Each scene shows the same named points in several views. A view is turned or mirrored, and shifted as a whole, has a little noise and may leave points out.

Scene 1
View 1
loga: [ -4   1   5 -10 -11   3  -7   0  -9 -14  -4 -13  -1 -10   0 -18 -18   7
   2   3   6  13   6 -11  -6   1]
ropi: [  6  19  21   4 -18  14   1  -7 -18  14  21 -38 -11  25  -1 -29 -11   2
   6  12   8  18  18   2  -9  13]
mabos: [ 11  17  20  -3 -13  -1   1 -13 -13  11  14 -25   0   6   2 -25 -13  -4
   4   4   9  20  14  -3  -2   5]
Fufo: [ -3   1   5 -16  -4   0  -5  -5 -11 -19 -13 -10   5 -12  -4  -8 -17   8
   0   1   6  12   2 -11  -1  -2]
lodif: [  0   8  11 -12  -1   3  -2 -11 -14 -11  -7 -18   3  -1  -8  -7 -14   8
   3   3   7  14   5  -6   1   1]
zom: [ -3   3   6 -13  -7   2  -5  -5 -11 -14  -7 -13   3  -9  -3 -12 -16   8
   1   1   6  13   4 -10  -3   1]
rit: [ -8  -2   1 -14  -7   7  -7   2  -9 -22 -10 -12  -1 -10  -3 -13 -18  12
   1   3   4  11   2 -12  -6   1]
nemir: [ -3   5   7 -10  -7   8  -4  -2 -13 -12  -4 -19  -2   0  -4 -14 -15   9
   3   5   5  13   6  -7  -5   3]
mol: [  5   5   9  -7 -17  -8  -6  -5  -4  -4   6  -9   4 -16   8 -28 -19  -4
   1  -2   7  19   9 -13  -5   0]
niner: [ 11   9  15 -18   3 -18  -1 -22 -11  -8 -12  -4  18 -21  -3  -3 -16  -3
  -1  -7  11  19   4  -9  11  -9]
sez: [  4   4  10 -20   2 -11  -3 -15 -10 -15 -14  -4  14 -22  -4  -4 -17   1
   0  -6   8  16   2 -11   6  -7]
ruze: [ -7   0   4 -17   2   5  -6  -5 -14 -24 -18 -13   2  -9  -9  -2 -16  13
   1   3   5  10   0 -10   0  -1]
gumo: [ -4   3   6 -12  -6   4  -6  -3 -12 -14  -7 -15   0  -5  -3 -11 -16   9
   2   3   6  13   4  -9  -4   2]
Lev: [ 10  15  19  -5 -12  -5   0 -14 -11   8  11 -20   3  -1   3 -24 -14  -5
   2   1  10  20  14  -5  -1   3]
View 2
ruze: [ -2  10  31  17  -4  -7  15  -5  -7  -1   5  -2  -6  11 -15   4  -2  13
  -1   5 -27  -2   4  -4 -15   5]
ropi: [ 36 -13   2  12 -13   8  10   9  12 -12  -7   1  -3  -1   5 -13  -4  11
 -12 -12  12  -8 -19  16 -24  28]
zom: [  6   7  27  13  -9  -1  11  -7  -6  -5   3   4  -4   6 -14   2  -4  13
   1  -3 -20  -5   2  -1 -17  10]
gumo: [  7   6  25  13  -8  -2  11  -5  -5  -5   2   3  -3   7 -14   0  -4  14
   0   0 -19  -6   1   0 -18  10]
niner: [ -5  12  31   2 -18   1  11 -28  -2  -7   9  11 -20   5  -8  13   1   1
   4 -15 -21   2   4  -8 -17  13]
mabos: [ 22  -5  11   6 -18   8   8  -8   7 -12  -1   9  -9  -2   1  -4  -3   7
  -5 -18   3  -5 -11   7 -22  25]
sez: [ -7  13  34   5 -14  -2  12 -23  -6  -5   8   8 -16   7 -12  12   0   4
   4  -9 -26   2   5  -8 -15   9]
mol: [ 13   4  24   3 -24   9   2 -19  -7  -9   1  18   1  -2 -14   0  -4  13
   7 -17 -11 -11   1  -1 -23  17]
nemir: [ 12   2  22  15  -7  -2  11   0  -3  -6   1   2  -2   6 -12  -3  -4  14
  -3   0 -15  -7  -2   2 -19  12]
Fufo: [  1  10  30  12 -10  -3  12 -10  -7  -3   5   4  -6   8 -15   4  -3  12
   2   0 -25  -4   4  -4 -17   8]
loga: [ 10   5  26  12 -12   1   8  -7  -8  -6   1   7   2   5 -17  -1  -5  16
   3  -2 -20 -10   2   0 -19  10]
Lev: [ 16  -1  15   2 -21   8   8 -15   7 -11   2  11 -13   0   1   2  -1   4
  -2 -21  -1  -3  -8   4 -21  24]
rit: [  5   8  28  16  -6  -4  10  -3 -11  -3   2   3   3   8 -20  -1  -5  17
   2   3 -26  -8   4  -2 -18   6]
View 3
nemir: [  0  20   5   2   5  10  -5  -3 -12  -7 -18  -9  -1   4  16 -13   7  -5
 -11 -10   2   4  16  -1  14  -8]
zom: [ -5  16   6   4   8  11  -6   2 -11 -12 -15  -8  -2   3  17 -16   9   5
 -10 -12   0   2  14   2  10  -6]
ruze: [-10  13   9   0  10  13   1  -4 -16 -16 -16 -12  -4  10  21 -15   7  11
 -15 -14   2  -3  20   8  13 -13]
sez: [-16   7   9   0   6  10  -2   9  -7 -19  -1  -3  -2   2  16 -16   7  24
  -5 -14  -2  -2  15  12   3  -2]
gumo: [ -3  17   6   3   8  11  -5  -1 -12 -11 -17 -10  -1   4  18 -15   9   2
 -11 -12   1   2  15   1  12  -8]
rit: [ -2  18   7   6  15  15  -5   1 -15 -14 -23 -13  -2   7  21 -17  12   8
 -14 -16   1  -1  12   2  13 -11]
niner: [-20   5   8  -3  -1   5  -2  12  -3 -17   9   3  -2  -1  12 -14   4  24
  -2 -10  -3   1  18  12  -1   3]
ropi: [ 13  30  -3  -1 -12   2 -13  -8  -4  13 -15  -2   4 -10   4  -7   0 -43
  -6   4   2  16  19 -18  12   1]
mabos: [  3  22   0   0  -8   3 -13   3  -1   2  -5   1   3 -11   5 -10   4 -20
  -1  -2  -1  12  15  -9   5   6]
Lev: [ -2  18   1  -1  -8   2 -11   7   0  -1   0   3   3 -11   4 -11   4 -11
   0  -2  -3  11  14  -5   2   7]
Fufo: [ -8  14   7   2   9  11  -3   3 -12 -15 -14  -9  -2   6  19 -16   9  13
 -11 -14   0  -1  15   6  10  -8]
mol: [  3  17   1  11   6   9 -16  15  -1 -11 -12  -1   3  -9  10 -17  14   3
   0 -11  -5   6   3  -6   3   7]
lodif: [ -7  16   6  -3   2   8  -2  -3 -11  -8  -9  -7  -1   4  15 -12   3   0
 -11  -8   2   3  20   3  10  -7]
View 4
mabos: [-16   2  -4  13 -14  13  -5   3   1  19  14   4   8   7 -17   6  -3  -8
  -2   8   1 -16 -10  -1  -9 -21]
nemir: [ -8  11   1   0   2   1 -14  -2   5  10  25   5  -8   1  -5  17  -7  -9
  -1   8  -5  -9 -13  -1   0  -5]
Lev: [-10  -1  -4  12 -14  15  -2  -3  -3  18  14   5   9   5 -15   5   5  -5
  -2   6   4 -13  -9  -6 -10 -20]
lodif: [  0   8  -2  -1   4   1 -11  -6   1   7  20   9  -4   1  -3  17   2  -2
  -3   6  -5  -4 -11   1  -3  -7]
zom: [ -2   8   3  -3   4   3 -12  -9   1   8  28   6 -11  -2  -5  15  -1  -8
   0   5  -2  -6 -13  -8  -2  -3]
mol: [ -9   1   8   3  -8  16  -8 -11  -4  16  31   0  -7   0 -16   5   0 -13
   3   5   7 -13 -13 -22  -6 -10]
ruze: [  7  10   2 -10  11  -2 -14  -9   2   2  28   9 -15  -3   2  23   1  -3
  -2   7  -5   0 -12  -2   1   2]
loga: [ -6   9   5  -3   2   5 -13  -7   1   9  31   3 -13  -1  -7  15  -6 -11
   1   6  -1  -8 -15 -11   0  -3]
niner: [ 18  -5  -1  -2  -2  12  -3 -23 -12   6  20  10  -1  -1  -6  13  23   5
  -1   2   6   2  -9 -14 -11  -7]
Fufo: [  7   6   2  -6   6   3 -11 -13  -2   5  26   8 -10  -2  -3  18   5  -3
   0   5  -1  -2 -12  -8  -3  -2]
sez: [ 14   0   3  -7   4   8  -7 -21  -9   4  25   9  -9  -3  -3  16  16   1
  -1   3   3   1 -10 -15  -6  -3]

Which points are out of place in each view (at most two, in the order of its rows)? Write - if all are in place.
view 1 -> Lev
view 2 -> niner
view 3 -> -
view 4 -> Fufo
